Each row is a point on a landscape with many valleys, with its height.
A ball rolls from a point to the lowest of its 5 nearest points, and stops where none of them is lower. Distance is the straight distance between rows; heights are no part of it.
Z587: [109  86 112 112 134 115 151 146 112 132 114 104 189 101 138 146 163 147
 102  63 174  68 150  95 129]  (h 36.6)
Z964: [154 142 106 137 151 134 142 120 138 141  92 130 114 134 151 117 163 135
 137 131 166 119 106 104 121]  (h 38.6)
Z538: [162 122 118 126 128 137 133 133 130 140 116 104 118 173 114 143 112 122
 147 166  98 186 146 147 104]  (h 59.0)
Z733: [132 167 145 115 110 173 152 104 142 118 161 143 130 137 151 158  93  91
 117 148  92 104 162 140 166]  (h 33.8)
Z924: [138 112 131  96 167 110 151 101 124 121 112 119 159 128 166 135 158 143
 123  78 183  83 128  94 125]  (h 44.1)
Z155: [114  69 151 149 166 100 112 157 100 212 118 142 148 101  89  97 194 194
 145  64 183  70 118 147 155]  (h 21.4)
Z333: [151 116 128 129 106 114 150 149 155 119 146  91  94 167 127 130  99 144
 122 164  88 233 159 129 119]  (h 51.3)
Z676: [129 186 136 126 106 112 104  86 175 102 122 113 104 169 159 147  59  41
 105 239 111 204 153 103 153]  (h 61.1)
Z285: [151 119 121 131 113 121 150 147 146 124 141  83 105 168 122 131 106 146
 134 163  88 231 149 135 119]  (h 48.0)
Z854: [130 113 114 115 132 119 155 131 129 129 111 125 149 114 161 125 169 144
 104  84 187  90 127  81 128]  (h 31.5)
Z348: [124 179 158 118 155 169 126 102 144  90  93 147 159 132 165 167 111  66
  95 142  82  74 159 118 166]  (h 25.1)
Z26: [137 192 129 128 106 144 146  93 129 102 150 130 119 133 180 151  69  58
 104 174 117 158 150 142 173]  (h 35.5)
Z230: [134 200 136 123 103 114 127  88 165  97 127 100 117 157 173 142  62  41
 102 229 124 185 163 108 157]  (h 44.5)
Z296: [123 136 153 112 131 160 147 101 156 114 148 116 121 141 121 153 106 109
 149 145  97  61 160 127 136]  (h 21.3)
Z416: [124 157 150 114 121 176 149  96 145 102 138 144 143 142 141 162 101  93
 115 142  82  81 157 130 159]  (h 30.1)
Z206: [142 179 144  86 169 137 133 116 162  65 122 124 178  88 148 149 142  64
 124 125 107  29 196  81 169]  (h 42.7)
Z255: [114  73 146 156 148 107 114 156  77 183 121 138 141 103  79  98 182 190
 143  67 181  87 119 163 147]  (h 15.9)
Z775: [149  94 136 140 126  93 122 150  82 175 139 125 143 111  71  78 161 223
 157  56 177 131  98 141 134]  (h 20.2)
Z7: [128 128  90 123 125 150 136 109 135 144 114 126 142 141 128 112 156 151
 134 142 125 180  75 124 131]  (h 35.2)
Z749: [107  95 108 131 102 116 142 150 117 129 107 142 142  97 115 122 170 142
  92 103 181  93 126 106 114]  (h 19.7)
Z288: [105  79 130 162 126 108 116 150  73 151 122 133 139  97  75 106 169 179
 134  76 176  90 124 165 131]  (h 15.2)
Z670: [163 144 110 140 148 141 132 131 136 148  97 115  99 151 132 128 138 120
 156 156 135 127 125 132 106]  (h 26.4)
Z493: [147 138 142 128 100 127 113  94 138  98 156 170 107 156 149 161  71  75
 118 145  91 214 147 150 131]  (h 24.0)
Z298: [147 147 137 118 114 156 135 127 148 141 157 133  97 145 130 154 102 102
 149 158 104 101 171 135 125]  (h 20.9)
Z371: [140 129  91 128 138 144 138 118 128 141 112 102 134 153 130 120 141 147
 145 154 112 192  92 137 133]  (h 48.5)
Z99: [126 191 150 114 167 161 119 115 147  90  90 139 153 120 180 160 121  59
  97 134  84  65 173 103 166]  (h 4.8)
Z800: [169 122 127 118 120 132 132 132 133 134 128 127 114 173 112 150 103 111
 143 162  87 182 163 150 101]  (h 37.5)
Z414: [ 99  89 105 135  93 113 133 136 109 128 108 149 139  96  96 117 166 147
  97 109 171 103 112 124 106]  (h 25.3)
Z386: [123  73 151 150 153 101 112 155  86 205 115 141 151 109  85  94 192 195
 147  63 177  83 113 154 148]  (h 25.4)
Z283: [101  80 142 132  78 121 100 177 120 151 148 168 104 138 143 108 137 160
 136 141  94 230  50 135 107]  (h 22.9)
Z743: [162 133 109 132 143 138 130 134 133 148 101 112 108 162 117 136 132 119
 160 165 119 151 128 142 105]  (h 40.1)
Z65: [133 194 149 106 173 155 117 116 155  86 102 141 158 107 172 159 126  61
 105 126  90  51 184  87 166]  (h 17.9)
Z372: [133 123 105 129 121 131 144 126 135 133  93 152 131 118 140 114 176 135
 101 118 174 115 104  95 120]  (h 43.5)
Z782: [148 201 144 118 102 118 124  84 177  97 129  96 122 169 174 132  56  44
 104 233 118 181 170  99 153]  (h 44.0)
Z729: [133  85 137 149 125  98 115 137  73 162 134 127 140 112  67  86 160 205
 154  63 175 114 108 160 127]  (h 16.6)
Z274: [135 186 140 123 111 167 155  90 130 103 144 132 142 137 175 157  81  74
 101 156 101 125 151 140 177]  (h 47.7)
Z912: [142 134 110 132 136 132 143 122 141 138  95 137 119 131 156 114 168 136
 120 121 174 113 107  93 121]  (h 42.6)
Z573: [146 200 141 121 103 124 145  86 156  93 129  90 138 154 183 136  55  52
 103 212 122 166 161 117 158]  (h 40.8)
Z210: [108  68 131 153  99 115  98 201 121 152 144 136 113 143  93  85  97 193
 123 113 100 204  48 140  61]  (h 17.3)
Z326: [123 166 160 113 158 162 125 114 158  86 101 150 153 123 142 163 129  68
 108 139  87  59 169 104 163]  (h 29.7)
Z343: [130 204 154 119 171 159 113 108 140  99  84 129 151 128 199 156 110  58
  95 142  89  73 168 110 159]  (h 16.5)
Z591: [112 114  85 120 102 146 133 111 136 143 135 140 144 120 121 106 159 158
 121 133 122 172  68 112 123]  (h 30.6)
Z882: [127 127 115 137 112 116 149 154 140 131 132  77  93 153 133 124 122 155
 136 171  98 238 131 133 137]  (h 51.4)
Z810: [ 98  96  97 129  89 120 105 164 134 159 178 146 112  98 113  94 135 164
 125 118 115 173  77 115  91]  (h 23.8)
Z361: [ 95  98 109 126  92 126 108 172 135 164 167 156 106 113 142 105 152 156
 129 135 106 204  69 118 116]  (h 22.2)
Z228: [143  78 150 134 136  94 123 149  87 198 121 133 158 118  73  83 176 218
 157  56 178 110  98 145 138]  (h 34.1)
Z516: [ 98  80 123 130  89 117  93 189 129 162 157 163 105 117 121  99 129 163
 124 126 100 197  63 125  79]  (h 19.2)
Z511: [135 190 144 120 115 163 154  82 123  96 125 119 152 146 184 152  72  70
  95 165 100 128 146 143 173]  (h 48.1)
Z575: [142 133 111 128 140 127 147 123 139 133 100 138 124 122 159 119 167 140
 120 110 179 108 114  91 123]  (h 44.2)
Z528: [100  68 143 135  75 118  96 186 120 150 152 170 108 138 134 105 125 165
 130 133  93 222  51 134  90]  (h 21.7)
Z456: [133 125  92 126 125 143 134 110 133 138  97 147 139 136 126 114 165 141
 119 140 145 153  81 115 119]  (h 43.2)
Z279: [105  84 127 159 113 104 114 142  73 145 124 131 141  98  70 106 159 177
 133  80 174 100 117 160 124]  (h 15.6)
Z504: [140 189 148 118 120 154 150  79 124  94 112 103 158 153 189 152  67  60
  96 174 106 130 147 141 165]  (h 43.9)
Z521: [122 152 146  99 179 123 132 131 163  71 118 118 151  92 120 153 144  69
 128 145 125  28 186 107 156]  (h 35.3)
Z415: [101 101  90 120  85 128 124 118 134 140 160 144 141 102  99  98 147 166
 119 117 128 150  79 115  98]  (h 29.6)
Z60: [100  98  91 129  81 115 119 128 117 134 165 136 130  97  86  92 137 169
 124 102 135 140  88 125  89]  (h 30.3)
Z133: [156 127 104 130 139 141 137 127 129 143 100  99 123 167 119 132 126 132
 155 165 110 182 120 146 114]  (h 2.8)
Z895: [119 175 131 140 103 111 107  78 141  97 130 141  98 144 165 161  61  42
 111 197 108 207 134 138 148]  (h 36.7)
Z481: [143 124 108 132 123 126 148 143 136 134 129  76 113 160 128 128 116 146
 142 166  92 225 132 136 128]  (h 2.9)
Z352: [129 178 150 102 171 148 123 121 162  77 107 139 156 100 150 158 136  60
 112 133  95  43 185  87 168]  (h 29.8)
Z291: [113  86 121 167 130 105  91 198 115 151 127 131 104 135  72  83 105 207
 122 102 111 198  50 135  66]  (h 18.6)
Z392: [154 147 112 141 153 134 136 124 138 144  98 115  98 144 148 124 143 127
 159 145 154 113 124 118 112]  (h 27.1)
Z412: [136 172 136 135 103 124 116  92 129 100 146 165  99 136 164 161  71  53
 110 171 109 195 145 150 152]  (h 27.7)
Z468: [146 196 141 116 107 132 150  79 143  92 119  89 150 152 189 138  56  52
  98 204 122 152 156 132 160]  (h 41.0)
Z45: [149 150 136 114 107 155 133 132 136 136 167 156 103 146 137 159  97  92
 130 155  98 126 175 142 138]  (h 22.3)
Z711: [100  82 106 135 132 116 151 162 109 139 123  99 185  90 123 141 161 151
 106  64 174  64 150 109 133]  (h 24.9)
Z973: [ 97  85 114 145 101 111 131 152  97 132 110 134 141  90  94 123 165 148
 101  99 178  89 129 133 114]  (h 16.2)
Z883: [101  87 108 142 114 112 143 164 109 133 118 120 153  90 114 129 165 148
  95  82 182  79 141 113 127]  (h 16.8)
Z455: [166 113 139 126 103 126 138 125 156 103 152 125 111 172 128 142  82 124
 125 146  82 225 166 134 113]  (h 25.6)
Z284: [113  97 109 120 116 116 155 149 120 128 113 119 158  99 142 127 167 143
  96  82 183  82 136  90 128]  (h 22.5)
Z683: [143 126  99 134 130 136 143 130 132 141 118  86 124 158 126 126 125 144
 149 164 100 208 111 138 125]  (h 61.3)
Z366: [136 179 133 130 103 138 128 100 128 109 155 159 101 129 165 161  79  56
 108 166 112 176 153 149 161]  (h 30.5)
Z896: [141 133 130 117 169 118 147  92 136 117 117 101 121 135 162 127 146 139
 157 105 170  83 123 105 127]  (h 41.1)
Z988: [112 122  88 123 114 143 133 135 137 151 144 118 118 125 148 110 153 155
 138 145 109 210  73 120 142]  (h 33.2)
Z313: [135 111 110 150 120  91 110 158  92 149 159 116 121  99  70  75 139 208
 152  69 163 145 100 134 107]  (h 23.0)
Z644: [159 142 123 132 135 141 131 140 140 148 123 115  92 156 127 140 120 111
 162 166 121 119 152 137 105]  (h 23.9)
Z58: [110  76 131 166 118 115 105 200 117 150 136 121 112 148  80  79  90 215
 118 106 104 212  39 139  69]  (h 18.3)
Z581: [118 147 148 100 189 114 134 130 159  74 122 114 149  94 116 150 143  72
 135 145 137  28 180 120 158]  (h 26.2)
Z890: [114 147 161 111 149 168 136 103 153  90 113 151 151 134 126 164 121  83
 112 145  83  59 164 119 156]  (h 9.9)
Z246: [140 101 120 148 115  91 114 148  85 152 152 118 127 104  65  72 146 210
 157  66 166 134 100 141 115]  (h 18.9)
Z795: [164 121 145 129 100 127 124 109 156  95 162 147 105 167 138 150  73 109
 123 134  81 228 158 137 120]  (h 24.7)
Z443: [150 111 124 148 124  88 119 156  85 162 150 120 129 107  70  73 153 220
 158  62 171 146  97 138 123]  (h 22.6)
Z833: [112 129 160 111 148 151 139  98 155  92 126 128 134 137 112 157 115  94
 143 145  98  53 159 126 142]  (h 26.3)
Z441: [153 149 142 115 106 148 130 130 136 133 159 163  96 148 138 160  96  85
 129 154  98 148 174 150 136]  (h 9.1)
Z173: [106  85 116 151 101 105 116 131  83 134 131 131 138  98  67 102 151 175
 125  90 164 109 111 152 104]  (h 16.7)
Z25: [103 107  85 119  86 134 123 122 136 144 164 144 137 104 109  99 147 162
 122 121 124 165  77 111 105]  (h 27.9)
Z802: [155 108 126 141 127  89 124 165  87 171 143 125 135 109  70  68 159 225
 157  60 177 144  96 130 132]  (h 26.7)
Z643: [134 124  93 128 127 147 135 106 135 143 102 138 142 137 126 112 162 144
 129 140 137 165  77 118 122]  (h 38.3)
Z204: [155 147 116 137 154 131 141 120 143 141 107 105  98 143 156 123 137 131
 164 135 160 100 125 113 117]  (h 26.1)
Z496: [137 120 135 100 174 111 146  94 126 114 113 112 145 133 169 134 158 140
 138  84 181  80 126 104 129]  (h 48.3)
Z177: [164 131 129 120 123 139 126 142 136 148 127 128  99 165 118 148 108 104
 148 167 101 147 161 148 103]  (h 36.0)
Z374: [145 120 115 153 130  84 105 186  98 162 149 128 107 103  65  70 141 215
 144  73 167 169  93 122 110]  (h 55.7)
Z397: [125 101 115 152 109  98 114 140  86 144 156 119 129 100  66  84 137 199
 151  75 163 130 104 147 105]  (h 18.0)
Z143: [144 145 132 121 128 147 139 127 150 138 146 113  93 145 131 144 113 113
 162 156 113  85 162 132 117]  (h 20.8)
Z15: [134 195 157 120 152 162 127  97 126  96  80 119 160 146 196 162  92  56
  90 160  91  94 158 134 157]  (h 36.2)
Z157: [158 144 117 135 142 139 132 135 143 151 116 109  90 151 136 134 122 118
 167 157 130 106 146 131 106]  (h 22.4)
Z239: [140 174 135 120 104 156 143 108 131 118 166 156 110 132 163 163  82  72
 108 156 109 151 161 147 164]  (h 33.4)
Z858: [109 124 160 107 174 126 130  97 151  86 115 119 131 128 111 154 129  91
 145 148 123  42 160 131 136]  (h 29.5)
Z36: [118 170 155 115 157 166 122 110 149  90  97 152 155 128 149 162 119  68
  99 139  85  62 163 110 165]  (h 24.6)
Z166: [140 142 130 126 146 140 145 112 151 130 138  99 101 147 137 135 117 125
 174 144 131  75 148 123 118]  (h 21.9)
Z601: [140 189 165 113 136 146 131  86 126  98  88  98 158 160 202 149  74  50
  94 180 102 112 157 141 147]  (h 48.6)
Z439: [103  77 138 164 160 111 120 162  92 191 128 131 146  93  90 106 189 181
 141  65 184  68 129 153 155]  (h 13.9)
Z232: [166 124 146 116 112 135 124 126 133 125 145 154 107 164 120 155  93  94
 130 151  91 184 170 152 111]  (h 24.1)
Z422: [140 174 137 117 104 164 153 107 136 120 166 148 119 134 160 160  88  81
 110 152 101 128 162 143 168]  (h 40.9)
Z57: [116  83 136 156 123 101 114 140  71 150 129 128 141 107  70  94 161 193
 143  71 176 107 109 164 122]  (h 15.8)
Z171: [162 117 124 123 121 127 139 134 133 128 131 102 116 175 113 143 103 130
 143 160  85 203 154 145 108]  (h 49.8)
Z442: [162 125 145 118 110 131 119 116 135 113 151 161 110 162 129 157  84  95
 127 149  88 199 165 152 118]  (h 23.2)
Z436: [107 117  86 119 102 142 127 125 138 148 151 136 134 116 132 107 155 158
 130 133 117 190  68 115 129]  (h 31.8)
Z214: [139 149 138 137 100 121 107  85 132  96 148 166  99 146 158 162  67  61
 119 157  99 212 138 151 141]  (h 25.5)
Z944: [129 103 130  87 159 112 152 111 116 125 109 120 175 124 163 140 163 146
 117  67 178  76 135  93 128]  (h 41.3)
Z932: [113 125 161 113 167 133 134  95 153  90 117 112 129 132 111 153 122 100
 156 141 117  46 157 130 134]  (h 30.2)
Z97: [146 148 122 137 159 131 145 114 144 133 117 103  98 140 153 125 139 133
 167 132 154  89 129 112 119]  (h 24.3)
Z167: [160 137 140 113 111 141 126 131 135 137 151 159  98 153 129 159  96  90
 130 157  99 151 173 151 121]  (h 20.1)
Z121: [129 201 127 125 103 125 137  90 144  96 137 113 121 140 178 149  63  48
  99 201 125 174 155 130 160]  (h 39.1)
Z339: [130 115 104 156 120  90 104 169 100 154 160 121 109  96  68  74 132 203
 146  74 155 154  95 131  93]  (h 32.8)
Z289: [141 137 132 130 163 127 148  99 144 119 121  96 108 143 155 127 130 133
 170 122 154  80 131 113 122]  (h 28.8)
Z349: [133 186 154 119 130 170 146  84 126  93 105 120 162 148 185 157  80  67
  95 159  92 110 142 142 169]  (h 51.1)
Z329: [110  74 128 150 104 109  88 201 118 154 145 141 110 136  96  90 106 182
 123 115  98 198  53 137  59]  (h 18.1)
Z686: [115  99 112 165 128  98  84 199 112 154 137 138  98 118  73  83 118 194
 125  98 121 182  65 128  69]  (h 21.8)
Z632: [148 202 140  88 176 146 121 101 155  73 113 124 179  94 171 150 133  66
 122 116  96  42 196  79 168]  (h 2.7)
Z535: [100 124 118 141 104 118 128 162 122 147 131 119  80 133 151 122 146 152
 138 165 105 246  84 140 147]  (h 34.0)
Z76: [ 93  81 118 158 112 111 128 160  92 142 116 127 143  89  89 118 167 159
 108  91 179  82 136 143 126]  (h 15.4)
Z16: [113  99 104 145  95 102 114 135  95 132 158 122 130  96  68  88 136 189
 139  82 154 128 101 139  92]  (h 21.1)
Z921: [137 143 144 112 119 159 144 115 154 127 159 128 111 144 129 152 103 108
 146 147  99  83 165 134 134]  (h 19.5)
Z693: [ 87  81 113 166 146 115 131 171  95 157 130 111 155  81  98 122 171 166
 119  73 184  67 148 144 150]  (h 15.7)
Z141: [122 129 152 115 158 140 143  93 152 105 130 105 118 143 119 146 114 118
 166 141 120  55 148 128 126]  (h 24.5)
Z117: [132 133 140 123 164 131 145  95 149 111 128  95 112 141 137 135 120 128
 175 131 141  66 141 125 121]  (h 25.9)
Z201: [105 102  92 119  86 129 125 111 125 135 138 150 147 105  93 104 153 159
 110 119 138 144  80 117 101]  (h 36.9)
Z995: [101  81 117 153 104 108 119 146  83 136 119 132 140  93  76 115 160 160
 117  91 176  93 121 152 114]  (h 16.0)
Z681: [112 127 155 103 200 104 124 106 142  87 112 111 130 114 116 150 142  89
 148 147 146  41 162 137 137]  (h 22.7)
Z959: [127 176 155 121 139 173 136  88 134  93 104 136 161 143 172 164  96  71
  92 143  83  90 149 132 170]  (h 41.7)
Z861: [141 151 140 113 113 163 148 117 150 132 165 137 110 145 137 157  98 101
 136 149  96  92 170 135 142]  (h 17.7)
Z755: [141 161 140 117 102 161 140 118 137 130 168 158 106 136 149 163  89  80
 119 153 100 131 168 144 151]  (h 33.7)
Z353: [113  70 133 155  95 116 110 207 122 151 146 125 114 149  92  83  86 207
 121 115  99 214  42 145  66]  (h 15.5)
Z637: [111 142 159 107 169 138 128 115 159  78 109 136 144 116 114 163 134  73
 128 149 104  38 174 114 150]  (h 40.0)
Z375: [138 187 133 123 105 159 152  93 132 107 153 137 129 134 175 157  77  70
 102 160 107 141 152 145 178]  (h 42.3)
Z460: [129 147 151 110 118 169 148 103 155 117 159 133 126 143 135 156 100 100
 129 146  91  82 165 133 149]  (h 22.1)
Z187: [120 109 107 163 122  88  86 192 111 157 150 134  96 102  73  80 121 192
 133  92 134 168  82 129  77]  (h 33.1)
Z789: [ 96  88 123 130  86 118  99 184 129 161 157 167 101 123 142 107 144 160
 128 136 102 213  61 128 107]  (h 20.6)
Z699: [144 166 136 122 105 148 128 112 132 119 163 168 101 135 153 161  84  69
 113 155 103 161 164 150 152]  (h 26.0)
Z667: [134  92 132 151 122  97 115 140  77 157 147 120 139 105  63  81 150 209
 152  61 169 123 103 154 122]  (h 17.1)
Z73: [127 104 116 102 134 116 156 128 124 126 116 118 165 110 159 134 164 147
 107  73 181  83 134  85 124]  (h 32.7)
Z589: [130 110 136  82 181 106 139  94 114 120 110 122 163 135 163 145 160 133
 130  76 177  75 131 107 127]  (h 45.2)
Z87: [150 139 105 136 143 138 136 122 138 144  85 136 118 140 143 118 164 132
 130 138 158 129 102 111 118]  (h 39.5)
Z350: [112 138 150 103 195 112 127 125 152  76 114 115 137 102 115 152 144  75
 138 148 139  28 174 130 148]  (h 11.9)
Z11: [129 127  97 134 119 128 149 143 133 140 130  78 106 150 134 121 129 153
 144 165 100 227 117 133 140]  (h 52.5)
Z79: [129 115 105 161 124  90  95 188 103 152 152 130 101  99  69  76 128 200
 141  83 148 165  88 125  84]  (h 46.7)
Z23: [107  66 143 137  78 118 102 193 124 150 153 157 115 142 124  96 114 173
 126 125  93 220  44 137  79]  (h 20.5)
Z835: [107  69 129 145  94 113  91 199 128 156 148 155 111 132 109  93 113 176
 123 124  99 203  52 136  67]  (h 18.4)
Z196: [ 99  87 129 132  84 122  99 178 120 156 152 167 101 131 146 107 142 157
 129 139  97 227  58 130 111]  (h 21.5)
Z843: [104  90 105 139  87 109 119 124  97 133 141 130 139  99  71 102 145 170
 123  98 153 118 101 142  96]  (h 22.8)
Z752: [105  79 139 165 152 112 113 161  83 177 122 132 138  94  83 105 183 181
 140  69 183  77 127 159 149]  (h 14.6)
Z34: [120 181 134 135 103 107 107  77 164  99 124 121 102 158 162 152  61  35
 108 229 109 202 144 115 151]  (h 55.3)
Z877: [ 96  86 105 144 126 115 148 165 106 138 123 107 170  88 122 134 166 153
 103  69 183  66 149 114 137]  (h 17.6)
Z691: [120 125 154 113 172 128 140  88 144 100 123 100 121 140 126 142 123 118
 169 134 132  55 143 129 126]  (h 28.9)
Z659: [129  65 155 129 146  91 120 157 101 225  98 141 164 113  85  89 196 209
 148  60 177  85  93 141 136]  (h 67.7)
Z407: [121  87 125 153 112  99 117 136  76 143 141 124 140 103  67  92 151 194
 145  75 167 113 107 159 110]  (h 16.4)
Z577: [153 142 101 137 147 142 130 124 134 145  86 125 113 150 136 124 154 128
 146 149 148 141 103 122 116]  (h 33.9)
Z675: [127  75 151 148 141 104 110 149  76 184 120 136 147 110  76  89 178 199
 150  63 178  96 112 161 140]  (h 18.5)
Z884: [131 137 141 119 140 144 142 107 153 120 144  99 110 145 128 140 111 122
 169 142 116  65 155 127 126]  (h 22.0)
Z417: [151 138  98 136 146 145 134 120 129 146  88 116 121 155 127 124 147 131
 147 157 130 157 101 135 114]  (h 41.5)
Z153: [137 127 100 131 129 139 135 116 134 137  92 152 130 128 134 115 170 137
 116 131 157 136  91 109 116]  (h 47.9)
Z820: [113 131 152  98 212 101 126 101 131  95 112 111 132 116 127 149 153  94
 148 126 170  46 151 145 147]  (h 19.3)
Z354: [115  86 124 153 110 104 115 137  75 140 134 125 139 100  65  98 152 184
 136  76 168 110 109 160 114]  (h 16.1)
Z302: [128 197 153 121 163 163 120 104 134  96  82 133 156 131 188 160 106  55
  90 145  86  76 161 117 159]  (h 20.7)
Z266: [133  72 154 134 147  96 117 151  87 208 111 136 157 116  82  90 185 209
 155  58 177  97 100 148 141]  (h 42.5)
Z184: [106  94 102 131  91 122 132 130 118 132 106 151 142 104  96 118 167 146
  95 113 163 116 104 117 105]  (h 39.0)
Z904: [140 154 143 116 105 164 143 118 144 129 169 150 110 138 144 157  95  90
 127 150  98 112 169 139 151]  (h 25.2)
Z451: [161 128 144 131 101 125 118  96 147  94 160 162 105 162 148 154  67  92
 124 138  85 223 151 144 122]  (h 24.2)
Z533: [140 125 115 120 146 120 155 118 134 127 113 126 134 122 166 117 163 143
 123  97 181  96 120  84 126]  (h 40.7)
Z541: [103 124  99 134 109 131 132 154 131 152 144 114  99 129 151 115 150 155
 138 156 108 229  83 129 149]  (h 29.2)
Z786: [132 154 141 141 102 120 106  74 139  88 144 160 100 150 162 161  59  56
 121 166  95 219 128 142 141]  (h 27.6)
Z887: [131 192 155 120 157 164 122  97 131  97  82 132 160 140 187 163  99  59
  89 148  86  84 156 127 162]  (h 29.3)
Z364: [123 122 153  99 208 103 127  90 129  97 110 109 132 124 133 146 151 103
 151 120 164  52 144 142 136]  (h 17.8)
Z610: [126 127  87 133 125 144 142 123 131 146 128 105 130 143 135 112 146 153
 144 156 110 206  90 131 140]  (h 39.8)
Z532: [111 101 100 127  96 127 137 119 122 129 104 155 142 108 102 115 170 146
  97 119 160 121  94 115 105]  (h 51.6)
Z328: [115 125 158 110 187 116 129  90 140  92 115 106 128 133 121 146 131 104
 166 133 139  49 143 138 130]  (h 28.4)
Z139: [158 143 104 139 147 142 130 126 133 152  90 115 112 156 135 127 145 125
 152 155 137 139 112 130 110]  (h 31.9)
Z736: [152 145 144 119 107 134 116 103 130 109 156 175 101 151 144 164  82  73
 120 154  96 194 159 152 134]  (h 23.1)
Z989: [106 104  97 145  96  99 102 160 115 147 175 127 113  92  82  86 128 180
 137  93 136 148  90 123  83]  (h 28.2)
Z146: [104  95  97 121  86 126 127 111 117 130 128 147 148 103  90 106 158 157
 107 117 145 132  87 120 101]  (h 46.3)
Z311: [149 140 119 129 155 127 145 112 141 131 107 113 115 132 164 119 149 139
 149 116 172  97 120 103 124]  (h 31.6)
Z491: [128 117 147  88 195 104 135  86 115 116 110 120 153 131 161 144 159 126
 139  88 180  70 132 120 131]  (h 46.2)
Z464: [168 112 143 118 106 126 133 122 142 110 151 132 114 173 124 149  86 112
 129 147  80 208 167 143 112]  (h 24.8)
Z6: [152 145 122 132 140 139 138 129 145 143 125 105  91 148 137 133 120 120
 167 150 132  94 148 126 110]  (h 21.6)
Z873: [103  97  91 123  79 120 125 118 125 134 150 141 141 101  87  99 146 163
 117 108 137 138  84 118  95]  (h 34.5)
Z24: [101  88 107 136  87 114 126 124 105 128 124 144 144  95  76 110 155 160
 107 102 156 114 104 135  96]  (h 33.5)
Z342: [120 114 101 159 117  90  99 175 106 151 161 125 106  94  70  78 128 198
 141  85 146 157  92 125  86]  (h 40.5)
Z965: [144 130  94 133 137 148 133 114 130 141  93 116 132 153 127 123 146 140
 143 151 123 177  89 131 123]  (h 45.8)
Z360: [106  90 111 150 105 104  82 197 124 158 152 146 102 115  91  91 121 175
 126 111 110 180  69 128  63]  (h 18.8)
Z728: [123 125 151 107 194 112 136  84 129 101 113  99 128 136 138 143 140 121
 161 116 157  61 135 132 129]  (h 23.4)
Z723: [136 192 145  99 171 148 123 115 157  76 110 133 169  98 162 149 136  62
 114 121  95  43 191  78 169]  (h 29.0)
Z235: [154 118 122 126 118 124 147 140 143 124 135  85 115 167 120 136 102 141
 135 161  89 220 150 138 118]  (h 49.4)
Z663: [150 210 143  82 177 142 119  87 145  71 110 121 184  99 177 146 133  65
 130 110  93  44 201  78 167]  (h 29.4)
Z340: [133 170 147 117 119 177 151  90 133 105 142 138 147 143 165 163  87  81
 104 143  91 104 147 139 175]  (h 45.7)
Z969: [142 215 144 101 180 151 115 103 148  87 104 121 164 105 193 146 122  62
 109 124  90  56 187  87 163]  (h 23.6)
Z918: [133 129 144 113 180 116 141  83 136 104 119  97 122 141 149 135 137 132
 166 114 156  69 130 122 123]  (h 32.9)
Z243: [159 137 143 117 107 138 121 121 133 125 153 172 102 153 134 161  91  80
 125 156  97 175 170 150 128]  (h 20.3)
Z546: [ 92  83 114 161 124 115 133 171  92 147 120 117 145  84  99 124 170 159
 110  82 182  73 142 142 137]  (h 15.3)
Z399: [110  78 124 156 112 108  95 201 117 155 139 136 109 138  83  87 100 197
 119 110 103 202  52 140  58]  (h 18.2)
Z492: [120 147 154 111 127 166 145  98 152 106 143 134 135 146 129 161 104  97
 128 142  83  71 160 127 151]  (h 25.0)
Z84: [133 214 145 111 181 153 113 105 143  97  96 119 156 117 205 151 114  57
 104 132  88  67 180  95 160]  (h 21.2)
Z224: [130 115 107 122 121 123 147 133 132 131 105 144 138 108 148 120 174 141
 100 103 182 101 120  87 121]  (h 38.7)
Z764: [ 96  79 127 168 136 111 120 165  81 160 118 130 138  89  85 112 173 170
 126  75 180  78 136 157 140]  (h 15.0)
Z641: [133 202 156 119 167 159 118 101 133 100  81 116 155 139 207 158  95  55
  91 154  89  81 165 125 156]  (h 25.7)
Z437: [109 127 107 142 112 122 141 157 125 145 132  96  92 139 150 120 143 154
 140 167 103 238 100 132 150]  (h 37.7)
Z554: [100 100  89 127  85 118 111 146 132 152 178 142 121  95 102  93 137 168
 125 112 123 161  81 114  90]  (h 25.8)
Z996: [ 95 103 119 132  93 124 113 170 123 157 148 154  95 121 154 111 154 153
 133 151 104 227  64 131 134]  (h 23.3)
Z978: [115 105 106 128 107 123 142 135 126 133 104 153 137 104 120 119 173 140
  91 109 176 108 113 101 114]  (h 30.0)
Z507: [ 95  87 108 147 119 112 141 168 104 137 121 111 162  84 116 132 163 152
 101  81 181  72 146 120 134]  (h 16.3)
Z66: [104  98 101 144  98 104  90 183 126 159 166 142 102 100  96  91 125 174
 127 110 118 170  78 119  71]  (h 21.0)
Z165: [117 157 161 114 144 173 131 101 148  90 109 147 151 135 142 167 112  82
 107 144  82  67 160 118 160]  (h 24.4)
Z324: [109 126 158 109 160 141 135 101 156  89 120 126 133 132 108 159 122  90
 143 151 104  46 159 127 138]  (h 30.4)
Z718: [136 190 154 122 146 161 132  91 123  97  85 115 160 148 194 157  84  61
  90 162  93 101 150 138 159]  (h 41.4)
Z32: [125 164 151 101 169 140 124 128 165  74 110 141 154 104 130 159 139  68
 118 138 106  37 188  92 162]  (h 40.6)
Z127: [163 131 134 117 121 143 128 142 135 146 141 137  96 159 120 155 107 101
 147 165 100 136 172 147 108]  (h 30.8)
Z124: [131 121 122 141 105 112 146 154 145 124 135  81  85 160 129 129 113 151
 125 174  94 238 145 130 129]  (h 55.0)

Two balls start at each pair of points below. Name the first point that both come to, or write -.
Z577 and Z610: -
Z833 and Z324: Z296
Z554 and Z789: Z516
Z511 and Z26: Z699
Z988 and Z361: Z516
Z944 and Z924: Z284
Z117 and Z884: Z143

For each start below, name the point where the ball stops.
Z283: Z353
Z121: Z441
Z171: Z441
Z139: Z861
